A landscape with many valleys, sampled at points; each row gives a point and its height.
From any point a ball rolls to the lowest of the 2 points nearest to it. It stops when none of these is lower. Distance is the straight distance between rows; heights are no part of it.
k803: [ 76 158 111 100  86  76  84 101 129 110 108  99  70 101 136 121  77  82
 115  93  94  79 137 130  88 104  68 122 106 121 107  82 122  79  83 120
 112 113 105 125 130]  height 6.21
k132: [ 96 136 105 121  98  87  96  81 148  98  91  86  94  98 127 130  51  99
  89  87  94  75  86  90  76  73  75 103 134  92 130  97 119  97  95 130
 111  90 113  95  90]  height 3.84
k707: [138  78 143 100  97 114  72 129  81  84 106  93 123  74  72 134 105 103
  98 117 101 151  81  73 108 107 125 115  75  74 113 107  81 116  89 123
 107  79 129  81  77]  height 3.11
k256: [ 68 136 150  92  92  76  82  71 105 100 112 119  88  77 134  64  73  98
  97  83  76  51 127 130  84  98 131 142  72 125 117 126 155  92 118 121
 102 123  37 136 114]  height 5.83
k884: [ 95  93 104  84  91 113  90  64  97  65 106 123 123  85  91 100 106 107
 115 119 100 110 143 107 120  94  99  86  83 106  87 126 120 107 135  94
  89 109  53 110 101]  height 4.67
k375: [136 103  83 102 100  86  99  96 106 103  97  73 118  99  72 102  98 129
  92 108 115 132  78  76 105  84  95  94 115  57 144 100  66 128  97  86
 112  91 141  50  62]  height 3.06
k593: [133  83 116  95 116 100  79 138  56  98  96 100 124 102  58 101 113 106
  88 151 120 146  77  80 137 117 125  94  72  74 129 101  62 120  93  90
  90  74 127  72  76]  height 3.83
k599: [111  75  59 107  95  87 125 106  52  75  89  91  90  98  79  71 133  95
 110 104 144 113 140  85 146  98  96  57 122  85  70 111  82 115 126  54
  70 110  82 110  85]  height 2.74
k200: [133  94 111  98  79 114  67 100  94  85 113  86 130  64  61 139 115 121
 113 113 116 145  96  83 108  85 123 105  88  70 129 120  96 112  88 119
 131  77 126  82  73]  height 2.89
k752: [ 68 166 117 104  86  73  83  79 134  98 103 130 101  87 133  80  51 102
  93  92 101  61 126 126  79  81 102 126 101 121 144 116 154  88 106 105
 111 110  63 110 111]  height 5.41
k542: [108  58  74  97 156 126 130 113  67 129 110  59 126  95  64  87 139 119
  90  60 103 111  77  99  88 104 117 104 103  91  65  75  61  80  94  46
  79  91 114 100  84]  height 5.85
k915: [118  69  60 106  85  99 117 108  64  69 103 107 111  90  66  83 139 110
 130 120 158 127 134  94 141  98 106  62 103  95  85 117  97 104 140  63
  71 111  77 126  80]  height 2.98
k234: [ 74 129  99 106  91  89  81  98 113  70  93 153  63 116 132  60  82  99
 122 108 120  83 177 152 115 124  83 128  76 132 117 107 147 101 115  97
 124 128  63 121 121]  height 2.96
k706: [124  48 119 110 118 106 112 115  74 119 100  85 101 107 102 104  92  95
  84  83  74 100  29  73  88 126 112  88  90 105  90  97  56  96  75 107
 102  99 136  91  83]  height 2.40
k438: [ 80 148  51  96  75  98 120  84 114 105  94 119 122 116  84  73 109  99
  99 110 115  99 123 109  79  75  63 101 157  89  82  89  99  92 107  42
  96 129  89 105  76]  height 4.57
k476: [ 83 136 119 123  93  93  82  68 141 100 100  85  91  81 146 122  44 103
  74  73  97  57  81  91  74  72 107  97 116  90 138 113 147  91 106 140
 105  90  95 108 105]  height 4.11
k652: [109  84 135 120  89 113  82  65 109 114 105  83 138  76 103 129  85 110
  61  56  74  85  63  72  72  72 129  76 101  47  95 139 147  84 105 143
  99  86 128 112  78]  height 3.71
k708: [ 61 165  87  94  74  75 100 132 116 115 112 129  74 126 105  95  89  79
 122 110 103 106 146 129  96  97  57 126 114 134  99  87 127  76  83  84
 105 117 114 111 118]  height 3.63
k552: [ 37 145  87  95 116  88  80 112 124  72  89 112  55 115 146  63  70  70
  98  80 128  58 135 106 115  70  94 106 117 106 133  98 142  97  95  84
 111  77  85 105 128]  height 6.44
k365: [ 98  68 130 116 126 111 102 124  91 100  99  90  73  98 134 123  91  86
 106  82  83  97  48  54  91 118 101  84  99 116 101 103  86 109  85 143
 116  79 126  87 109]  height 2.85
k897: [123 111  57 105  77  82 128  96 112 104  99 102 107 111  69  94 126 112
 107 135 107 115 112 103 121  98  75  98 125  94  93  81  77 113 112  59
  84 121  99  87  89]  height 3.51
k919: [104  83 121  95  91 114  82  76 118  60  95 133 103  91  98 106  88 125
 115 136 100 114 158 133  89 124 117 113  46 121  87 135 131 110 138 142
 122 104  35 106 118]  height 3.34
k585: [100  60 130 118 104 131  96  78 102 119 104  84 139  85  95 128 101 107
  66  45  71  87  62  72  62  80 116  70 118  51  67 127 111  83  88 121
  97  88 138 116  75]  height 3.59
k493: [118  69 106  96  69 140  93  78 106  75  98 132 125 103  75 113 134 128
 141 133 119 123 141 122 123 120 112 100  52 138  61 110 108 105 142 110
  92 102  61 112 121]  height 4.34
k675: [ 82 133  66  87  93 126 122  54 110 123  94  83 156  97  94  93 128 104
  97  73  93  86 102 117  65  79  86 104 144  79  67  77 106  72 106  69
  72 123  88 122  88]  height 4.31
k881: [115  60 125  95 136 113 111 112  77  90 109  90 122 100  79 101 107  89
  86  84  92 124  61  66  97 102 112  65 100  71  96 109  67 106  87  90
 108  96 121  78  87]  height 2.63
k175: [ 64 105 114  80 117  93  88  75  91  57  92 118  96  88 122  71  85  76
  91  95  96  75 143  91 123  79 106  84  94 110  92 147 136 114 130  98
  98  95  50 107 102]  height 6.18
k570: [119  94 126 117  82 123  73  68 100 110 115  73 148  61  80 125  99 113
  80  75  90 106  84  71  76  66 122  78  97  44 109 140 134  89 102 137
 111  85 131  97  69]  height 3.69
k672: [ 65 138  59  93  79 119 130  81 100 129  89  85 129 119  94  83 134  96
  91  83  89  91 120 112  70  87  79 126 160  87  54  69  92  78  96  52
  74 129  92 116  93]  height 3.92
k514: [142  82 141  96 109 110  67 151  53 106  96  89 143  85  70 109 120 102
  79 143 128 151  75  89 111 117 144 113  64  69 138  98  67  90  73  76
  89  76 146  79  65]  height 3.93
k61: [ 83 121 139  95  90  75  76  93 124  89 109  95  60  80 140 110  69  99
 114  86  80  62 143 134  86 114  96 140  60 119 108  91 144  98 113 151
 113  95  70 134 141]  height 6.06
k546: [113  88 124  99  82 116  77  80 111  74 108 113 111  79  86 129  99 120
 122 135  98 127 130 118 104 114 107 106  60 116  87 130 117 115 125 139
 116  94  67 102 111]  height 3.70
k456: [ 73  96 141 104 119  92  87 110 119  80 113  77  67  82 160 113  59  88
 101  81  97  50 102  72  84 105 118 112  75 109 110  90 152 102 114 154
 122  61  75 114 139]  height 6.36
k644: [134  69 170 125 104 116  57 119  95  91  99  91 111  71  96 148  95 101
  87  98  87 138  64  59  77 106 129 117  89  61 103 129 120 110  95 137
 119  74 142 102  82]  height 3.42
k237: [126  73 157 118 102 121  68  94 100  95 108  84 129  71 102 143  92 107
  81  78  85 129  67  53  71  73 129  98  97  49 104 137 120 104  96 133
 121  85 147 100  73]  height 3.55
k862: [ 75 115 149  96  97  73  80  79 120  90 114 100  85  72 144  98  66 106
  98  96  82  56 139 117  77 112 126 135  60 122 109 117 153  99 125 140
 109 104  49 130 135]  height 5.98
k790: [ 55 127 131  91 116  87  78  99 125  79 110  92  62  83 156  86  61  74
  95  70 102  45 123  99  97  92 109 113  85 108 124  89 154  98  96 120
 116  75  71 113 138]  height 6.29
k972: [ 50 122 109  68  98 131  99  55  70  97  95 111 152  94 106  68 125  86
 100  79  92  75 130 110 116  85 107 108 104 100  62 120 135  88 131  82
  59 119  42 140  99]  height 5.26
k108: [146  68 122  96 107 100  97 119  60 126  98  72 120 106  82  86  86 121
  84 119 100 109  41  76  99 122 124 107  89  75 139  85  46  94  91  84
  95  83 154  63  53]  height 4.12
k120: [ 97  92 109  96  89  99  91  82 106  63  92 134  77 102 108 100 108 118
 119 130 100 100 167 137 111 135  95 117  47 142  94 110 128 113 128 144
 119 107  45 115 128]  height 2.94
k418: [ 86  90  66  88 127 119 118  75  85  93 100  80 140  86  78  81 131  99
  82  77 108  96 102  91  92  74  95  70 127  66  73 100  88  97 107  64
  90  86  89 103  85]  height 5.67
k159: [ 72 115  89  98  92 107 119 108 105 141  85  78  58 125 138  76 104  76
  85  50  70  75  81 111  62  89  85  95 130 106  72 100  70  76  47  94
 110  99 149  99 123]  height 2.75
k445: [114  43 122  92 133 113 109 127  69 113  91 101  86 116 123  88  95  94
 103  91  82 111  11  65  78 131 126  74 100 104 105 112  69 101  71 105
 123 105 128  94  90]  height 2.57
k989: [131  82 116  87  87 114  70 131  78  96 108  88 151  68  58 124 139 133
 104 117 130 159  92  76 113  85 128 115  89  66 140 114  88  98  73  89
 110  66 134  75  61]  height 2.65
k128: [103 126 106 116  67 100  88 105 142  84  88 169  87 134  95  93  88 115
 119 131 122  99 148 147  81 133  69 138  80 154 111  87 126  92 120 123
 124 121  78  97 130]  height 4.30
k82: [ 86 121 125 116  99  85  94 117 118  90 106  83  48  89 144 141  75  87
 119  83  83  80 114 111 102 116  82 121  84 117 113  69 119 101  86 157
 102  84 107 109 133]  height 6.33
k347: [118 114  64 116  92  69 121 116  98 129 101  93  67 111  97 100  94  75
  91 126  84 111  95 106 118 113  79 109  97 118 105  65  72 105  79 104
  93 109 122  83 104]  height 2.72
k69: [ 79 127  84 104 100  97 112 137 101 140  93  89  36 129 141  86 106  66
  98  63  73  82  77 109  82 101  90 101 106 119  76  96  79  86  55 101
 108  94 157  97 134]  height 2.45
k507: [110  81  55 101 130  86 122 112  82 108  88  83  78 123  91  67 106  89
  78  97 103  94  62  83 113  95  86  72 116  88 115  84  52 119  94  70
 109  90 115  61  92]  height 5.33
k829: [111 114  63  97  69 111 119  73 113 102 109 108 142 105  72 107 141 127
 128 109 109 110 111 115  99  92  88  94 122  96  85  90  96  96 122  62
  84 118  96 107  93]  height 3.86
k586: [102  80 101  95  78 133  92  75  94  72 102 136 129  89  88 106 126 124
 138 131 129 117 148 113 119 103 111  85  69 114  81 123 125 105 144  94
  89 109  56 115 102]  height 4.51
k478: [ 76 111  46 104 128  70 104 142 119  77  66 109  49 132 120  86  90  73
 104  96 144  88 103  86 130  84  79  82 129 102 142  77 101 133  91  76
 109  76 114  74 106]  height 1.87
k283: [135 107 104 112  61  86 116  78 115 133  99  84  88 102  97 145  84 109
 108 104  72 107  88 115  95 103  78 113 110 110  84  95  85 101  83 129
  82 120 131 103  96]  height 6.54
k477: [124 104  40 130  67  58 123 119  92 115  97 126  83 119  64  87 105  93
  90 155 111 111 110 108 138 116  87  97 122 110 111  68  79 116 112  72
  82 120 103  91  89]  height 3.16
k562: [148  68 181 120 113 119  58 141  77  82  90 103 113  77  98 137 102  88
  86 109  99 152  54  66  95 113 133 124  79  73 102 116  92 109  78 119
 110  84 145  94  91]  height 3.29
k786: [112 114 126 121  92 107  63  74 127  84 102  78  95  67 115 142  70 131
  98 102 103  97  90  84  78  85 106 125  87  80 128 123 136 116 111 158
 137  73  95  89  84]  height 3.58
k12: [ 83  39 122  92 126 122 109 115  86 110 103 121  79 104 144 116 104  76
  84  64  66 101  33  70  51 106 127  68 115  87  53 132  89  84  74 125
 124 112 112 138 109]  height 3.15
k298: [107  78 141 110 128 109  86 114 105  80 111  85 100  83 103 128  84  90
  95  96  91 115  70  62  96 100 107  96  96  90 104 116  99 120  91 135
 111  78 116  78 100]  height 3.03
k992: [ 90 143  70  99  76  84 104  79 138  90  98 126 108 112 103  91  94 102
 107 118 112 105 132 114  90  84  63  98 131 106 108 103 114  95 109  80
 103 118  82 105  90]  height 4.88
k726: [ 58 130  77 100 115  75  92 137 129  63  87 120  47 121 131  98  69  84
 118 102 147  94 161 115 122  99  77  99  95 108 139  88 141 115 101  87
 106  88  89  98 130]  height 0.54
k578: [ 60 102  88  84 134 111 101  80 101  80  91  97  88 113 127  77 102  64
  83  71  82  70  88  79  84  73 103  56 124  91  89 128  98 105  94 102
 122  84  91  98 120]  height 4.26
k714: [137  85  64 109  84 101 125  95  96 127 124  72 136  95  57 110 135 138
 122 116  97 114  79 116 119 108 116 114  99  90  92  78  66  94 108  63
  72 111 119  93  77]  height 6.19
k857: [ 62 130 123 109 105  99  92  80 134  95  97  92  76  96 156  95  64  85
  72  60  92  35  68  88  77  83 122  89 123 102 132 107 153  88  95 132
 114  68 100 116 124]  height 4.32
k253: [111  92 102  98 120  99 106  98 105  84  99  88  93  99  99 110  97  87
  93  99  82 105  89  75 107  90  84  79 102 101 111 103  79 119  94 110
 105  93 101  80 104]  height 3.27
k72: [ 89  71  74  93 133 126 131  92  87 107 107  67 137  96  69  96 137 111
  88  62 100 103  87  95  81  86 100  82 115  81  69  87  71  87  90  62
  83  96 103  99  88]  height 5.76
k276: [118  73  58 105 102  98 108 105  80  83 110 101 133  81  54 101 149 129
 137 117 142 122 122 102 129  92 103  77 100  82  92 105  93 103 129  57
  75 101  92 114  75]  height 3.18
k924: [121 108 127 101  48 121  84  69 136  99  91 130 109 122  90 121 104 136
 130 128  92  91 136 144  87 132  95 128  64 147  75  93 118  96 126 142
 106 124  64  93 142]  height 4.69
k724: [116  98  78 104  98  85 129 101  93 127  94  78  86 107  92 105  97  86
  93 101  71  97  84  96 110 110  81 101 104 114  86  73  57 100  70 104
  89 116 118  85  95]  height 2.44
k816: [ 89 110  97 103 108  85  91  97 118  52  89 107  62 102 118 102  76 107
 117 117 114  95 153 114 114 117  85 112  74 117 132 105 123 126 121 135
 117  91  64  96 122]  height 1.92
k248: [103  91 126 108 129 103  69  91 117  65 107  77  96  75 114 121  68 100
  96 100  94 102  84  59  84  81 113  99  95  81 125 124 130 117 117 144
 122  66  93  86 105]  height 3.28
k984: [ 89 145 102  99  66  93  76 109 131 100 109 158  87 127  98  89  84  91
 126 115 116  99 149 147  90 117  69 134  91 155 113  84 138  77 109 102
 116 128  82 114 130]  height 4.10
k90: [ 88  89 144 118 112  94  87 121 122  84 107  76  54  85 149 140  65  95
 106  82  89  73  94  82  91 115  99 109  81 112 112  87 136 110 101 162
 110  70  92 108 140]  height 6.37
k743: [121  89 105  87  68 122 108  87 102 101  97 119 111 112  65 131 120 119
 122 140  99 122 130 132 131 130  98 101  64 144  70  95  95 108 122 122
  90 111  69 100 120]  height 4.14
k902: [ 66 135  89  93  95 101 115  94 112 129  87  87  94 121 128  81  96  78
  75  51  75  75  97 111  51  77  65 101 146  99  73 101  86  74  52  88
 104 105 133 112 112]  height 3.08
k235: [116 121  94 122 105  93 106  88 140 105  92  80  99 104 109 116  68 111
  96  85 105 100  74  76  76  75  78 101 136  79 138  99  94 110  84 114
 111  96 142  71  82]  height 3.54
k287: [110  36  89  96 143 109 111 136  45 112  96  98  99 110  71  71 118  64
  70 119  99 108  66  88 128 119 113  72  81 106  77  83  56  96  92  66
  95  95  99  84  86]  height 2.82
k555: [117 111  87  96  99  92 108  94 112  91  98  82  97  99  86 115  99 110
 104 114  91 121  93  86 120  95  88  97  94  96 115  87  78 124  90 113
 103  98 104  80  94]  height 3.48
k179: [144 115  94 123  64  82 111  98 112 142 104  94 101 105  82 139  80 120
 102 133  86 124  76 122 114 117  87 133 100 116 104  81  67 102  89 132
  83 109 128  86  86]  height 6.46
k699: [ 81 103  94  87 100 101 124  90  86 114  90  73  85 112 115  95 120  75
  94  75  73  84 103 105  95  89  76  89 120 106  61  96  80  91  74  96
  91 100 107 101 120]  height 3.90
k868: [123  69  99 102 112  97 127 106  75 123 104  67 103 102  91 106  96  88
  91  93  70  96  64  89 107 107  95  91  89 108  76  83  53 105  79  90
  79 107 122  87  90]  height 2.14
k885: [118  37 103  79 142 132 110 124  59 134 108  94 110 102  83  70  94 117
  79  70 108 109  36  78  74 127 138  80 103  81  92  96  41  80  84  52
 108 104 124  85  77]  height 3.19
k117: [141  66 106  96  97 112  98 125  75 133 115  67 166  80  55 137 134 138
 116 117 108 143  62 108 113 104 135 128  74  90 100  95  77  79  85  91
  66  96 141 108  67]  height 6.01
k561: [ 77 104  96 101 108  88  97  99 116  57  82 130  62 100 133  77  81 114
 121 118 125  86 167 143 118 132  91 119  52 121 123 111 138 115 126 129
 119 113  52 112 127]  height 2.47
k683: [ 65 127 136  82  96  84  83  62  88  84 113 134 105  79 126  62  81  92
  97  93  78  60 137 122 101  97 129 124  75 133 108 135 148 107 129 107
  96 112  32 124 109]  height 5.97
k457: [103 114  46 112  88  58 119 123 104  94  84 117  60 116  93  81 101  89
  96 132 132 115 127 106 137 103  66  95 129 115 126  85  89 125 106  80
  88 112  94  88  95]  height 2.83
k232: [ 71 150  87  95  85 100 123  86 112 136  84  88 115 126 102  81 107  85
  77  77  87  87 113 115  59  79  71 112 148  91  63  83  96  71  67  72
  91 119 114 111 101]  height 3.45
k748: [ 82  42 116  87 143 132 106 109  86  99 101 110 108  94 114 104 111  69
  74  71  82 108  50  78  58  97 128  58 108  79  50 121  81  79  72  96
 117 105  94 132 120]  height 2.97
k612: [124 115  86 111 100  92 103 100 128 105  92  77 103 101  94 107  78 127
 100 103 112 124  65  75  84  80  84 103 123  64 151  98  78 127  85 106
 117  99 147  57  70]  height 3.30
k289: [107 143  80 107  72  73 120 111 128 117 103 113  80 117  98 109  91  87
 107 126  93 110 116 124 102 105  68 115 110 126 103  76  95  96  91 104
  90 119 108 100 109]  height 3.09
k917: [ 74 125  94  98 111  79  96 111 132  74  92 104  57 100 132 109  72  94
 112 109 120  86 140 114 109 107  76 109  84 108 136  86 133 118 100 120
 105  85  74 100 131]  height 1.36
k41: [138  72 102 103 109  98  99 121  63 114 112  91 122  93  58 103 112  99
  95 149  95 138  82 100 147 124 116 108  71  89 107  90  59 106  99 105
  83  86 116  89  76]  height 3.72
k498: [ 97  90  53  96 139  91 115 119 110 106  78  86  68 134 113  62  97  95
  87  86 104  97  43  73  91  91  95  77 136  94 134  93  64 117  83  74
 134  92 122  58  97]  height 5.42
k299: [ 67 116  93  81 102 125 107  47  89  80 103 103 144  82  88  78 115  88
  97  83 101  81 115 102 107  72 103  81 114  86  78 123 123  93 114  79
  73  96  65 119  92]  height 5.44
k282: [120  81 100  95 119 104 108 108  83 100 107  73 123  99  70  94 113 113
  92 101  97 119  72  75  98  88 110  81  96  69 118  98  56 108  94  84
 100  86 133  73  74]  height 2.81
k535: [ 59 152 131 108  90  71  79  88 122  93 109 138  87  91 135  64  55 104
 104  88 104  58 131 147  88 102 117 150  78 126 134 105 164  89 106 105
 121 121  38 128 121]  height 5.63
k571: [ 78 154  83  91  74  75 112 121 112 121  99 119  74 124 101  86 112  75
 104 111  93 114 135 122 102 101  67 113 118 130  84  80 102  81  91  77
  94 125 107 105 115]  height 3.41
k610: [ 83  62 135  92 100 109 103  88  96 120  95  92  78 109 138 115 112  67
  87  48  53  69  74  90  70  92 105  83 115 106  33 121 102  86  78 137
 102  94 113 131 126]  height 3.49
k909: [ 94  42 129 100 108 128 111  98  86 118 101  96  91 106 110 119 107  89
  84  51  56  80  54  81  64  96 105  77 119  90  47 117  88  85  77 126
 107 100 127 122 102]  height 3.32
k520: [123  46 110  79 151 116  94 144  51 118  96 108 109 109  91  63  99  94
  80 108 106 117  31  78  83 141 142  67  84  83 113  99  46  79  84  54
 121 108 118  82  86]  height 3.07
k77: [134  94  68 105  87  92 129  90 102 135 115  66 124 103  65 101 109 120
  97 109  80 110  78 108 107 109 104 112 106  97  88  62  55  88  90  69
  62 113 123  89  78]  height 6.28
k339: [ 84 136  88  94  78  97  83  87 108  82  96 160  85 125 120  55  89  86
 127 109 133  83 166 133 121 107  81 112 109 140 103 109 134 100 124  84
 104 152  59 117 103]  height 3.40
k181: [116  55  85  95 132  97 113 126  54  98 102  93 107 104  70  86 124  84
  91 116 106 111  79  79 132 106 100  71  97  94  85  89  54 115  98  71
  96  92 103  79  92]  height 2.68
k966: [ 91 119  80 102 104  88 120 123 101 116  95  84  45 118 126  95 103  69
  98  90  85  89  93 101 117 101  76  94  94 120 102  73  85 102  72  96
 103  89 130  84 129]  height 2.06
k333: [114  68  96  96 101 115  94 114  83  86 121 109 151  76  62 110 145 131
 121 119 136 146 112  85 123  71 111  88  92  69 103 118 103 100 113  77
  87  86 104 101  75]  height 3.10
k988: [ 43 119  89  82 126 109  90  88 111  85  92 101  67 116 152  76  89  61
  79  69 101  51  78  86  89  82 121  78 127 102 115 121 128  99  86 112
 133  67  92 106 140]  height 4.45
k151: [ 99  63 115 102 132 104 103 142  74 105  99  99  66 121 136  89  98  83
 111  98  86  99  18  56 100 139 115  75  88 128 118  95  80 106  81 125
 132  87 127  87 110]  height 2.71
k533: [122  99 132 113  89 107  67  85 116  87 109  78 107  70  90 152  82 123
 109 110  91 128  93  90  92  93 112 113  77  90 107 124 106 125 109 149
 119  85 108  88  89]  height 3.85
k297: [ 75 149 133  99  93  83  85 101 129 105 106 106  64  91 140 103  76  82
 121  86  97  72 149 140  93 112  83 137  82 125 107  81 136  79 102 127
 115 107  83 129 146]  height 6.14
k330: [ 87 120  30 110  91 100 135  86 101 108  92 105 116 111  65  74 130 110
  90  91 118 101 118 102  80  85  70  98 159  71  86  70  81  96 111  28
  79 108  94 103  76]  height 4.85
k649: [109 119 114 101  69 106  84  81 135  84  83 145 105 117  98 109  91 133
 115 125 105 102 138 138  87 127  89 118  74 139  95  98 115  99 128 131
 117 123  66  87 129]  height 4.52
k320: [141  83  46 129  79  71 109 105  78 122 107 106 104 113  50  77 116 118
  92 164 111 108  96 107 154 124 102 100  99  88 125  76  54 120 111  78
  83 101 107  81  71]  height 3.43
k734: [ 55 109  95  91 111 113  92 105 134  94 102  90  63 108 170  94  79  74
  95  66 107  49  58  70  79  87 133  74 122  91 125  96 140  94  92 122
 139  68 100 109 145]  height 4.50
k841: [ 62 107 132  81 112  89  83  78  80  63  99 125  91  76 131  64  87  74
  91  92  85  65 154 109 118  95 123 107  75 124  94 134 146 104 132 102
  90 101  37 115 108]  height 6.07
k487: [151  69 134  92  90 108  85 128  58 123 102  77 141  84  67 110 112 117
  85 126 111 136  63  81 100 120 140 127  69  63 132  95  56  85  82  89
  87  77 162  74  52]  height 4.00
k425: [ 96 120  48 101 108  64 113 113 113  71  80 115  57 125  98  90  92  85
  99 108 131 103 129  88 122  77  71  80 140 103 124  95 100 130 105  72
  96 104 103  84  97]  height 2.43
k194: [ 76  97  85  92 117 124 108  63  93  87 107  91 164  76  73  91 124 101
  97  85 108 105 103  91  92  61 108  67 109  65  85 124 118  94 116  78
  73  88  76 113  86]  height 5.56
k598: [ 68 131 133  97  95  88  85  80 116  99 105  89  80  89 151 102  65  85
 100  74  77  56 110 103  93  89  91 110 108 106 101 109 129  92  99 140
 108  97  91 119 125]  height 6.20
k602: [110  45 145 105 116 128 100 105  92 109  97  98 114 101 102 122 104 103
  84  63  69 100  51  72  73  95 110  78 105  78  69 124  93  94  80 119
 101  98 129 110  90]  height 3.44
k58: [142  81  74 108  97  83 107 113  68 118 114  83 119 104  54  87 119 117
  91 147 107 122  80 100 148 117 114 105  83  82 122  80  52 104 101  74
  79  93 121  78  67]  height 3.60
k168: [128  58 110 101 118 108 108 120  78 127 108  63 154  79  55 121 127 131
 104  94 110 134  66  97 100  97 121 103  90  75  96  95  76  87  77  80
  70  96 138 102  69]  height 5.96
k677: [129  75  95  97  80 112  77 125  76  79 106 116 140  66  53 117 138 141
 115 138 143 161 114  83 134  91 125  97  74  85 118 122  95 107 102  86
 102  75 111  85  65]  height 2.90
k440: [108  98  33 111 106  94 138  96  83 113  99  89 107 103  65  72 138 123
  89  93 116 101 100 104 102  91  92  95 142  65  92  66  63 105 107  19
  81 102 102  86  63]  height 5.07
k883: [129 110  74 111  80  93 111  97 104 100 108 104  93 105  71 110 105 114
 104 142 107 133 108 113 134 118  84 107  84 117 109  86  75 125 110 118
  93 110  85  80  99]  height 3.75
k785: [ 78 134  61 111 118  79 110 156 121  88  85 110  43 123 124 101  74  73
 106 105 143  97 126 104 132 108  79  94  96 111 141  59 109 130  91  97
 101  84 102  90 121]  height 1.33
k950: [ 96 126  75  98  58 108  99 100 108  87  89 157  94 131  99  67 108 105
 120 120 136 100 151 118 111 110  72 105 128 136  82 101 124  83 131  64
  97 149  66 113 102]  height 3.74
k556: [ 70 101 122  88  81 108 107  88  91 133  88  81  77 105 127 110 121  75
  95  51  53  67 104 108  74  95  88 101 122 106  38  99  92  80  73 122
  83 109 119 121 126]  height 3.68
k576: [116  38  98  87 159 119 104 144  40 107  98 111 113 109  70  64 123  89
  72 109 118 121  51  85 104 120 131  65  89  83  90  85  51  87  89  29
 108  97  97  88  89]  height 2.95
k921: [130  56  96 100 144 113 118 119  63 134 117  65 143  84  58 102 127 131
  96  83 107 118  66  91 102 105 124  95  84  81  92  76  57  78  92  55
  62  94 133  95  68]  height 5.92
k523: [ 81  94  90  84 117 112 122 102  96 102  93  83  79 116 116  82 114  77
  86  73  74  87  89  83  90  86  87  76 126 100  74 104  71 100  77  94
 125  92 113  89 113]  height 4.06
k17: [108 104 117  98  67  97 112  68 116 129  99  82 111  97 110 146  94 107
 114  86  67  92 101 113  93  90  86 102 113 106  68 103  95 101  95 134
  82 128 105 115 100]  height 6.62
k314: [151  90  82 114  68  88 114  97 100 149 101  66 109 110  74 114  82 126
  94 123  71 104  59 118 119 119 101 129  96 100  96  62  53 101  79 109
  70 109 141  87  72]  height 6.38
k715: [ 73 157  86  95  62  72  88 133 126 102 116 165  79 136  88  88  82  85
 123 121 123 102 145 142  85 114  62 131 112 158 105  86 137  74 111  81
 113 122 100 111 111]  height 3.89
k932: [ 84 155  93 105  81  86  84  84 139  89 101 147 105 109 116  96  64 110
 109 119 113  92 124 126  77  86  79 116 114 129 128 102 143  83 120  96
 111 124  76 105  97]  height 5.15
k56: [107  80  52  97 124  87 131 101  79 101  92  87  88 114  71  62 117 104
  72  88 108  94  85  87 104  88  87  82 128  68  98  77  55 111  96  43
  98  99 109  67  78]  height 5.23
k473: [ 67 113 120  70  81 148  84  51  81  96 109 125 146 101 101  77 123  95
 120  94  91  71 126 124 116  96 123 111  92 116  68 122 144  85 139  85
  66 131  30 151  97]  height 5.09
k406: [110  37 124  84 142 129 109 126  85  92 106 107 115  94  95  98 110  81
  84  84  88 126  44  71  73 103 120  60 101  77  83 114  72  92  76  81
 120 103 109 101 106]  height 2.79
k659: [129  92  72 101  70  98 115  97  94 112 101 122  96 120  63 101 124 115
 107 151 118 127 121 130 151 139  97  99  71 136  81  82  88 116 127 108
  84 110  77 102 108]  height 3.96
k621: [ 85 101 121  72  80 120  94  56  98  93 103 108 126  89  98 105 116  95
 128 107  80  93 137 112 110  93 107 101  86 115  65 120 129  97 131 104
  76 123  49 127 109]  height 4.87
k301: [109  73  68  91 114  84 116 108  68  79  87  92  99 104  76  87 122  92
  93 108 120 108 107  83 135  93  86  65 108  88  89 103  72 125 115  65
  86 100  92  86  82]  height 2.46
k682: [119 104 121 107  85 102  89  96 111  84 110  96  98  80  87 140  91 124
 113 123  94 132 106  99 105 112  99 122  73 101 106 110  92 120 105 153
 119  94  89  94 101]  height 3.95
k554: [ 88 125  74 104 118  81 112 137 103 102  90  94  35 115 115  91  98  71
 102  99 104  94 110 104 133 111  73  94  95 122 121  76  98 120  89 102
 107  85 114  77 130]  height 1.76
k73: [ 89 135  69  88  74 126 109  60 113 117 100 106 156 109  89  91 126 115
 117  96 111  92 112 121  81  78  86 102 142  90  77  91 114  71 128  63
  77 132  78 127  89]  height 4.19
k568: [ 61 137 101  90 123  81  80  85 114  61  90 121  73  97 135  72  68  84
  97  94 110  63 146 103 110  81  99  95 105 108 132 120 144 121 122  97
 107  91  60 100 114]  height 6.31
k152: [147  77  74 107  79 109 103 102  98 146 121  72 147  97  52 133 146 152
 138 127 109 121  70 121 110 107 129 127  82 102  95  86  86  85 106  87
  70 106 118 103  83]  height 6.09
k938: [ 95 143 112 114  85  79 104 104 125 117 100  94  57 101 130 131  76  82
 116  85  83  88 116 123  93 108  66 119 101 127 101  77 106  89  78 137
  93 101 116 116 123]  height 6.27
k216: [ 86 124 156  98  91  83  83  60 111 101 110  94  95  69 139 106  55 101
  80  76  71  56 111 107  81  89 118 119  95 111 102 130 151  92 119 147
  92 101  70 125 115]  height 6.10

For each start below, name the point where the ball stops.
k714 => k868
k570 => k989
k734 => k881
k493 => k868
k682 => k726
k649 => k868
k950 => k726
k456 => k256
k988 => k909
k72 => k868
k90 => k256

Call two points neighbours if one is among the 2 nearest of the other. Go from one point of each pair to the other, from neighbour to neighbour, staying as low as possible. Name the highest point that can't be avoided.
k785 and k438 => k992
k989 and k785 => k108
k301 and k989 => k276
k301 and k881 => k652
